The views of a scene show one set of named points, each view turned or mirrored, shifted and resized as a whole, with a little noise and some points left out.

Scene 1
View 1
z912: [ -2  -2   5   2   0   6   3   4   0  -5   3   3  -6  -4  -7   1   2   6
   1  -4  -1 -14   4  -3   0  -3   9   7]
z65: [  4  -7  -1   2   4  -3   5   3   5  -3   1   3  -4  -2  -9   4  -1  -2
  -3 -13  -7 -10  -1  -2  -1  -6   8  -1]
z888: [  0  -4  -1   1   3  -1  -1   3   2  -5   2   0  -4  -2  -8   9  -2  -4
  -6  -9  -1 -12   1  -6  -1   0   4   0]
z81: [ -1  -1   3   5   3  15   7   1  -3 -11  -4   7 -15  -2   2  -8   8   9
  -9   6  -2 -16   1  -5   5  -4   9  10]
z156: [ -7  -1   5   3  -2  13   1   4  -3  -2   2   7  -8  -5  -5  -2   4   7
   2   0  -3 -13   0  -3   2  -6   9   9]
z631: [  4  -6  -7  -7  12   2  -4  -3  -3   9  -8  -5   5  -2   5   8  -2 -11
 -16 -11  -6 -12  -1  -7  10  -7  11  -6]
z58: [  2  -7   3   2  10   4  -1   2   1   2  -5   9  -4   1  -2  -3  -2   4
  -6  -6  -5 -13  -2  -1   0 -11  14   2]
z659: [ 14 -11   0   1  17  -5   4   1   4   1  -9   7  -4   4   1  -6  -4   4
 -10 -11  -8 -14   0  -1   0 -13  17  -3]
z726: [ -3  -3  -1   4  -4  -5   1   5   5 -14  11  -2  -7  -5 -19  16  -1  -5
  -2 -11   2 -10   3  -7  -6   7  -2   1]
z114: [ -4  -1  -1  -1  -1   4   3   2  -1  -5   4  -4  -4  -6  -5   8   3  -3
  -6  -6   0 -13   3  -7   3   2   5   4]
z19: [  7  -4  -7  -7   4 -10   5   0   3  -2   1 -14   2  -6  -6  15   0 -11
  -9 -18   0 -14   8  -9   6   2   7  -6]
z947: [ -6  -2  -3   1  -3   1  -2   3   0 -11   7  -6  -5  -6 -11  17   1  -8
  -9  -8   3 -12   3 -10   1   8  -1   2]
z949: [  3  -6   1   1   3   1   4   2   3   0  -1   4  -4  -2  -6   0   0   3
   0 -10  -7 -12   0  -1   1  -8  12   2]
z412: [ 11  -6   3   5   4  -4  15   4   7 -15   1   3 -12  -2 -10  -2   2   9
  -1  -8  -3 -14   5  -1  -4  -3  12   5]
z128: [  4  -3   4   7  -3   8  13   4   4  -6   2  12 -12  -4  -9 -11   4  12
   7  -5 -10 -11  -3   3  -2 -11  14  10]
z196: [  2  -6  -1   2   4  -5   0   4   5  -7   4  -1  -4  -2 -13  10  -3  -4
  -5 -12  -1 -10   2  -4  -4   0   4  -1]
z762: [ -4  -2   8  16  -2  15   9   6   2 -24   5  15 -25  -1 -11  -9   6  15
  -3  10  -2 -13  -2  -3  -7   0   2  14]
z764: [ -7   1   4   5 -12  10   9   5   1  -5   9   6  -9  -8 -13  -1   7   8
  13  -6  -7  -9  -2   0  -1  -4   8  12]
z62: [ -6  -2   2   9  -4   5   3   5   3 -18   8   4 -14  -4 -15   7   2   2
  -4  -1   0 -11   0  -5  -5   5  -2   6]
z111: [ -2  -4   7   1   1  -2  -3   5   2   1   4   4   2  -4 -12   6  -2   5
   6 -11   2 -12   6  -3  -5  -6  12   3]
z90: [  2  -1   0   5  -7   5  15   4   4 -15   6  -1 -14  -7 -11   1   8   4
   0  -5  -4 -13   2  -4   2   2   5   8]
z936: [  2  -2   1   8  -3   6  14   3   4 -19   4   4 -18  -4  -9  -1   6   6
  -4  -1  -4 -13   0  -3   0   1   4   8]
z244: [ -2  -3   0  -1  -3  -4   1   5   3  -3   8  -4   0  -7 -14  14  -1  -4
   2 -13   0 -11   4  -5  -2   1   5   1]
View 2
z81: [ -2   1  12  13   1   7   6  14  -2  -5   3   1   4  -3  -8   3  -7 -18
  12  -4  10   1   1  -7   4   3 -10  17]
z726: [  0  -3 -20 -10   2   1  11   3  -7  -9  10 -11  -4   2  -1  -6 -12   8
  -5  -2  -7  -4 -13  -3  -5 -12   3  10]
z196: [ -4  -6  -8  -4   4  -3   3   1  -8  -5   4 -11   2   6  -1  -1  -5   8
  -6  -3  -9  -4 -12  -3  -4  -5   5   8]
z128: [ -6   1   3   1   4   0   2   1   9   4  -5   5 -10  -4  -3  11  -2 -11
  -2 -12  13   1   9  -5  -4   4 -10  15]
z156: [ -4  -4   8   8   7  -1   7   8  -3  -3   2  -5   3  -9  -8   7  -5  -9
   2  -2  10  -4   2  -3  -4  -5 -10   9]
z764: [  0   3  -4  -5   9  -2  10   0   5   1   3  -5 -10 -15  -8   5  -7  -6
  -5  -8  17  -4   7  -1  -6  -8 -11  14]
z58: [-10  -9  12   9   5  -6  -2   5  -6  -2  -6  -4   8   3  -2  12   2  -3
   0  -6  -1  -3  -2  -6  -4   3  -2   5]
z912: [-4 -3  5  5  4 -1  6  5 -3 -6  3 -7 -2 -4 -5  2 -7 -4  0 -4  6 -3 -3 -8
 -4 -5 -5 11]
z111: [ -8  -9   2   2   7  -8   4  -1  -4  -5   1 -13  -4  -5  -2   7  -5   8
  -8  -5   3  -8  -7  -9 -13  -8  -1   4]
z62: [  0  -2 -17  -5   1   6  13  10  -2  -8   9  -2   0  -1  -2  -2 -14  -5
   4  -2   2  -2  -7  -2  -1  -8  -8  11]
z631: [ -1  -5  17  10  11  -9  -2   5 -21   0   1 -18  20   5 -13  -1   9   1
   0   0 -15  -6  -5   5   4  -1   7  11]
z762: [ -4   2 -12   3  -3  13  12  16   9  -8   3  14  -5  -5   1   6 -19 -19
  12  -6  17   3   0  -9   1   1 -20  13]
z90: [ 2  7 -6 -3  0  5 10  4  0 -3  9 -2 -8 -2 -5 -5 -9 -6 -1 -8  5  1 -2 -5
  1 -3 -2 22]
z936: [  0   5  -6  -1  -1   6   8   8   1  -3   5   3  -5   1  -3  -2 -10 -10
   3  -8   5   3  -2  -6   3   1  -5  20]
z412: [ -5   2   1   2  -3   1   1   3   4  -3   0   2 -11   7   2   2  -6  -2
  -4 -12   1   4  -4 -14  -2   6   2  19]
z65: [-4 -4  0 -2  5 -6  0  0 -6  0 -1 -7  1  6 -3  3  1  3 -7 -8 -7 -2 -5 -2
 -4  0  4 12]
z949: [-5 -4  7  3  6 -6 -1  1 -4  0 -3 -6  0  2 -5  7  0 -1 -5 -8 -1 -2 -1 -4
 -4  1  0 11]
z114: [  1  -1   4   4   6  -1   7   5 -10  -7   8 -14   3  -2  -8  -5  -6   0
   0  -2  -3  -4  -7  -3   0  -8   1  15]
z659: [-11  -8  17  11   1  -7 -10   4  -5   0 -10   0   6  15   1  12   6  -1
  -3 -10  -9   1  -4 -10  -1  14   6  11]
z19: [  3   0   6   0   4  -7   1  -3 -16  -6   9 -21   1   9  -6 -10   1  13
 -10  -4 -18  -3 -13  -4  -1  -5  19  19]
z888: [ -3  -6   0   0   3  -3   4   4 -10  -7   4 -11   5   3  -3  -1  -3   4
  -4  -2  -8  -4 -11  -2  -3  -5   3  10]
z947: [  1  -4  -7  -2   5  -1   8   6 -12  -8   9 -15   5   2  -5  -7  -7   6
  -1   1 -10  -6 -12   0  -2 -10   5  10]
View 3
z196: [ -3  19 -10  -3  19   4  -1  14   4   1   3   8 -15 -22  -5  -2  10   8
  16  -1  -3  -3   4  16 -15  -4  -7  -5]
z90: [  2   9  -9  13  18  10   7   7  15   2   4   2  -5 -12   3 -10 -13  16
   4  24   2   3  11   3  -2   6  -7 -11]
z912: [ -1  13  -6   2  10  12  -1  13   3   3 -10  11  -5 -11   5  -4   4  12
   8  11   6   1   6  -8  -2  11 -10  -9]
z128: [  5   3 -10   6  11  14  15  11  10   2 -13  -8   1  -9   5 -14  -1   1
   2  28  14  -1 -12 -14  -2  22  -4  -5]
z65: [  0  15 -10  -6  20   7   9  11   6   1   6  -3 -15 -17  -2  -4   8   5
  14   5   0  -6  -4  12 -16   3  -2   0]
z19: [ -6  28   3 -12  16   8  -5   1   5   5  21  -1 -25 -12  11   4   1   9
  15 -18 -11  -6  14  22  -8  -8  -7  -1]
z762: [  3  -2 -25  22  13  14  10  21  10  -7 -22  18  10 -22  -7 -15  -6  14
   1  46   8  21   3  -8   6  16 -16 -24]
z58: [  0  14  -7 -15   8  21   8  14  -9  -2 -12   8 -10 -13   7  -3  17  -3
  11   1   6   2  -8  -8  -2  17 -11  -1]
z111: [ -2  18  -2  -3  10  -1  -7  15   4   9 -14   7  -3 -12  -1  -4  14   5
  11  -3   7 -13   2  -5 -14   6  -5   1]
z81: [  0   7 -10   4   8  28  10  10  -2  -7 -11  16  -5 -11  14  -7  -2  13
   6  23   7  19   7 -13  12  21 -19 -15]
z764: [  5   5  -3  16  17   3   6  11  13   5  -9   3   1  -5   2 -11  -1  21
   6  30  17  -7   5 -16 -16  19  -1  -1]
z949: [ -1  13  -5  -7  12  14   7   9   2   3  -6  -1 -11 -11   6  -3   9   2
   8   4   7  -5  -6  -3  -6  12  -7   0]
z888: [ -2  20  -6  -5  17   9  -1  11   0   0   4  13 -15 -18   1   1  10  14
  15   0  -2   0   7  10 -12   3  -9  -4]
z114: [ -2  19  -1   1  15  12  -2   8   3   2   5  15 -14 -11  10  -2   3  20
  13   4   0   3  17   3  -8   6 -11  -5]
z936: [  0   7 -15  18  17  10   4  10  14  -1  -2   6  -3 -16  -1 -11 -14  14
   2  28  -1  11  12   4   4   6 -12 -17]
z726: [ -2  18 -11  10  24  -4  -6  15  12   2   6  13 -12 -22 -11  -5   5  19
  15   9  -5  -4  15  18 -20  -9  -5  -9]
z156: [  2  10  -2   3  11  15   4  14  -1   0 -14  16  -3  -8   8  -5   9  16
  10  18  14   3   5 -16  -5  22  -9  -5]
z947: [ -3  21  -7  -1  21   7  -4  12   1   0   8  18 -18 -19   1   2   8  22
  19  -1  -5   2  17  15 -15  -3  -9  -7]
z631: [ -2  25   5 -24  14  30   9   3 -15  -3  15  13 -29  -9  22   7  17  13
  21 -12   0   5   5   4  -9  14  -9   4]
z62: [ -1  10 -15  14  22   5   2  17   8  -4  -4  20  -6 -22  -8  -7   1  22
  12  25   0   9  13   9 -11   1 -11 -14]
z412: [ -2  10 -16   3   9   9   5  11  11   3  -6 -10  -4 -16   0 -11  -8  -7
   1  12  -2   0  -5   5   7   5 -10 -12]
z244: [ -3  20  -1   2  18  -3  -7  11   9   8   5   6 -13 -14  -2  -2   7  16
  15  -1   1 -11  13   9 -20  -2  -3   0]
z659: [ -4  15 -13 -24   4  26  12  11  -7  -1  -7  -8 -15 -16  10  -4  11 -19
   9  -8  -1   2 -19   2   9  12 -13  -4]
View 4
z949: [-7 -3 -9 -9 -9  4  9 -3  0 -1  0 -3  2  4  0 -1  6 -6  1  0 -3 -7  1 13
  7 -3  2 -6]
z947: [ -1  -8   0  -4   3  -3  13  10   4  -7   6   6   4  -1  -5  -3  15  -3
  -4  10   3 -13  -4   2  12  -6   2 -10]
z936: [-9  5 -8  8 -4 -5  8  4 -5 -1 10  4 11  1 -6  4 15 -9  1 -8  3 -5  7  7
  2 -3 -3  1]
z412: [-10  -5 -12   4  -4   2   4   2  -3  -3   3  -3  13   1  -1   6   6 -10
   1  -9  -5   2   3  10   2  -6   0   1]
z244: [ -5 -14  -4  -6  -4   2  12   6  -3  -4   6   8   5  -4   2  -5  11  -1
  -9  10  -1 -13  -1   4   9  -6   6  -8]
z128: [-12   7 -13  -4 -17   1   7  -6 -10   3   5  -2   6   4   1   2   7  -6
   2  -9  -3  -4  11  18  -1  -1  -3   6]
z888: [ -2  -8  -3  -6  -1   0  10   5   5  -6   3   2   3   2  -4  -1  11  -5
  -1   7   0 -11  -3   6   9  -6   0  -9]
z912: [ -6   3  -5  -6 -10   1   8   2  -1   1   7   2   6   1  -1  -1  15  -8
   2   5  -3  -7   3   8   2  -2   5  -3]
z90: [-13   1 -10   8  -6  -5  12   6 -11   3  13   8  11  -4  -3   0  16  -5
  -8  -5   4  -8   8   7   1  -2   2  -1]
z156: [ -5  11  -4 -10 -15   0  10  -1  -1   4   7   3   2   3   0  -2  16  -8
   4   6  -1  -9   6  12   2   1   3  -3]
z764: [-12   5  -9  -5 -19  -3  12  -2 -14   6  10   9   4  -2   3  -4  14  -1
  -5   0   1 -11  12  13   1   0   2   4]
z659: [ -4  -1 -10 -10  -4   7   3  -5   8  -6  -7 -14   4  12  -2   7   0 -11
  11  -4  -9   1  -2  17   7  -5  -4  -5]
z726: [ -2 -17  -1   1   3  -3  10  11  -1  -8  11  12   6  -6  -3  -4  15  -1
  -7   7   0 -12   1  -1  10  -8  -2   0]
z58: [ -3   3  -6 -13 -10   4   7  -4   6  -3  -2  -7   0   9  -1   1   7  -9
   9   4  -6  -5  -1  14   7  -3  -1  -5]
z631: [ -2   1  -5 -17  -1   2  16   1  11  -2  -9  -7  -4  12  -7   0   7  -5
   0   9   7 -13 -14  12  15  -3   3 -26]
z111: [ -4 -11  -4 -12 -13   7   7   1  -1  -2   4   3   4  -3   6  -5   9  -3
   0  10  -9  -9   1   9   6  -5   8  -2]
z81: [ -7  21  -6  -1  -9  -4   8   0   1   4   6  -2   8   8  -9   5  20 -16
  10  -2   2  -4   4  10   0   1   2  -5]
View 5
z888: [  7   1  -7  -3  11   6  -5  -7   7  11  -5   1   7  -2  -4   1  -9  -1
  -7 -10  -5 -11 -11  16   1   1   7   0]
z196: [  8   1  -8  -2  15  10   2  -7  12   6  -1  -2   4  -3   0  -4 -10   0
  -9 -12  -6  -6  -7  15   3  10   8   0]
z128: [  7   1   1  15   8  19  16  11  -5  -3   1  -2   5  -3   2  -6 -10  -5
   1   9  -4   1  -4   6   0  -3  -1  -7]
z81: [  7  -2  -2   1   5  13   8  16 -10  17   2   3  13  -7  -3   0 -16  -7
   1   3   1 -13 -12   5   2 -17  -2  -7]
z19: [  4   4  -6  -4   6   9 -16 -10  12  12  -4   0  -7   7  -4   5 -10   2
 -16 -14  -5 -15 -14  29  -4   2  11  15]
z58: [  8  -1  -1   4   6   5  -5   0   0  -2  -6  -2   8   0  -7  -2  -6 -13
   0  -1   0  -8 -18  10  -3  -8   4 -12]
z726: [  7   3 -14  -6  18  11   4  -9  11  15   1   2   8  -7   0  -1  -8   7
 -11 -15 -11  -8  -1  13   3  13   9   5]
z412: [  6   1  -4   2   7  21   7   9   3   2   9  -6  -4  -2   2   0 -11  -4
 -14   2  -4  -5 -11   8   0   2   5  -2]
z156: [  7   1  -4   7   7   8   5   3  -6   9  -6   4  15  -4  -6   1  -7  -4
   7   3  -6  -7  -6   6  -1 -10  -2  -5]
z936: [  8  -1  -5   1  11  20  15  11  -2  15   6   1   6  -7   2  -3 -16   1
  -7  -1  -3  -7  -5   8   5  -2   1   0]
z62: [  8   0 -12  -4  17  12  13   1   2  19   3   3  14 -11   1  -3 -13   4
  -5 -10  -8  -9  -2   7   7   5   3  -2]
z114: [  6   2  -8  -1   8   9  -3  -2   1  17  -4   5   9   0  -4   3 -10   2
  -3  -7  -6 -13  -8  16  -1  -5   4   5]
z631: [  8  -2   4  -1   5  -3 -17  -9   3   9 -14   3   5   5 -10   1 -14 -11
   2 -13   4 -19 -22  30  -4 -14   4   3]
z244: [  5   4 -11   3  12   9  -3 -10   8  10  -6   3   5   0  -4   3  -4   6
  -6  -8 -12  -7  -1  17  -2   6   7   8]
z90: [  7   2  -5   4   9  20  13   8  -1  14   4   3   3  -5   4  -1 -15   4
  -6  -1  -6  -7  -1  12   3  -1   2   7]
z65: [  8   1  -1   4  10   8  -1  -6   8   1  -3  -3   2   1  -2  -4 -11  -5
  -6  -6  -3  -7 -11  18   0   2   7  -1]
z764: [  6   3  -5  15  11  14  16   3  -5   7  -5   4  11  -3   1  -2  -6   5
   6   6 -10   0   8  10   0  -1  -2   3]
z111: [  5   2 -10   5   8   6  -4  -6   2   1  -6  -2  11   0  -7   4   3  -4
  -1   2 -11  -5  -6   4  -4   0   5  -8]
z949: [  7   1  -1   7   6   9  -1  -1   2   0  -4  -1   3   1  -4  -1  -7  -6
  -3   0  -4  -6 -11  13  -2  -3   4  -3]
z762: [ 10  -2  -9   0  13  20  26  19 -10  17  10   2  18 -17   3  -4 -15  -1
   0   3  -4  -4  -4  -7   9  -5  -3 -14]
z659: [  8  -2   4   2   3   8  -9   3   4  -9   1  -9  -5   3  -5  -2 -11 -19
 -11  -1   5  -8 -27  14  -5  -6   7 -13]
View 6
z128: [ 10  -5   7  17   7   2  -2   4  10  14   3  -4   8   9 -11  -9  -1   2
 -12  -3   0   0   0 -12 -11  11   2   1]
z764: [10 -6 12  8  4 -3 -3  2 14 13  3 -4  5  6 -7  1  3 -2 -4 -3 -1 -6 -3 -9
 -9 14 -2  2]
z762: [  6  -8   3  12  12   8   5   3   3   8  -5  -1  20  -5  -8  -5  11   3
   2  -6   1   1 -11  -7 -10   9   7  -3]
z631: [  9   6  -3   7 -10  -2  -3   1  -1  -3   1  -6  -8  -3  12   6  -2  -7
 -13  13   3   3   9  -8   7  20  -3  25]
z111: [  7   5   3  -2 -11  -3  -7  -2   7   8  -1  -4   0   5 -10   4   1  -1
  -5   5  -1   0  10 -14  -5   9  -3   5]
z58: [  7   8  -2   8  -5   2   0   0   1   4  -2  -5   2   0  -2  -2  -1   2
 -14   4   5   8   7 -14  -2  12   0  11]
z888: [ 8  0 -2  1 -9  0 -9  1  0  4 -2 -4  3  0  1  3  5 -4 -4 10 -4  2  8 -7
  0 14 -3 11]
z949: [  9   2   0   9  -5   1  -6   1   4   6   1  -5   0   3  -4  -2  -1  -1
 -12   5   1   2   7 -11  -3  12  -1   9]
z114: [ 9 -3  1  3 -6 -1 -7  0  4  4 -1 -5  0 -4  1  6  3 -6 -1  7 -1 -4  3 -4
  1 14 -1 11]
z62: [ 7 -8  1  1  0  1 -5  1  3  8 -3 -1 14 -1  0  1 13 -2  5  5 -7 -2 -2 -4
 -4 13 -1  3]
z196: [  8  -2  -3   0 -10  -1 -12   2   1   7  -2  -2   6   4   1   0   7  -3
  -4  11  -8   2  10  -8  -2  13  -4   8]
z65: [  9  -1  -1   7  -7   0 -10   3   2   8   1  -4   3   6   0  -3   0  -3
 -10  10  -5   2  10  -9  -2  14  -3  11]
z936: [ 10 -10   1  13   5   5  -5   4   3   7  -2  -3  11  -2  -4  -4   5  -3
  -1   2  -3  -1  -2  -3  -5  11   4   5]
z947: [  7  -3  -1  -3 -10  -2 -11   1   1   3  -3  -2   4  -2   5   6   9  -5
   2  11  -7  -1   7  -5   1  15  -4  11]
z726: [  7  -8   1  -4 -10  -2 -14   1   3   8  -3  -1   9   3  -1   3  11  -5
   5  11 -13  -4   8  -4  -3  14  -5   3]
z244: [  9  -3   2  -2 -11  -5 -13   0   6   8   0  -4   1   5  -3   6   4  -5
  -1   9  -7  -5  10  -7  -3  13  -4   7]
z659: [  9   6  -9  15  -8   7  -6   2  -5   3  -1  -5   1   1  -3  -8  -7   2
 -21   8   3  12  13 -12   1   9   3  15]
z412: [ 10  -7  -4  14  -2   7 -12   3   1   8  -1  -4   7   1 -11  -7  -1   0
  -7   6  -3   2   7  -7  -5   6   6   3]
z156: [  8   2   6   7   1   1   3   0   7   6  -1  -5   2  -2  -4   4   3  -1
  -6  -1   6   0  -3 -11  -5  14   1   8]
z19: [ 10  -6  -5   4 -17  -2 -20   1   0   2   0  -4  -6   0   2   6  -1 -10
  -4  18  -7  -4  16  -2   6  14  -2  18]
z912: [ 8  0  2  5 -2  1 -2  0  5  6 -2 -4  3 -1 -6  2  2 -1 -4  2  2 -1  2 -8
 -4 10  1  7]
z90: [ 11 -12   3  12   3   2  -8   4   6   9   0  -4   7   0  -4  -1   4  -4
   0   4  -5  -7  -1  -3  -4  11   3   5]

Which points are out of place in each view (at most two, in the order of its rows)? Write - if all are in place.
view 1 | z631, z947
view 2 | -
view 3 | z65, z936
view 4 | z90, z659
view 5 | z196, z111
view 6 | z128
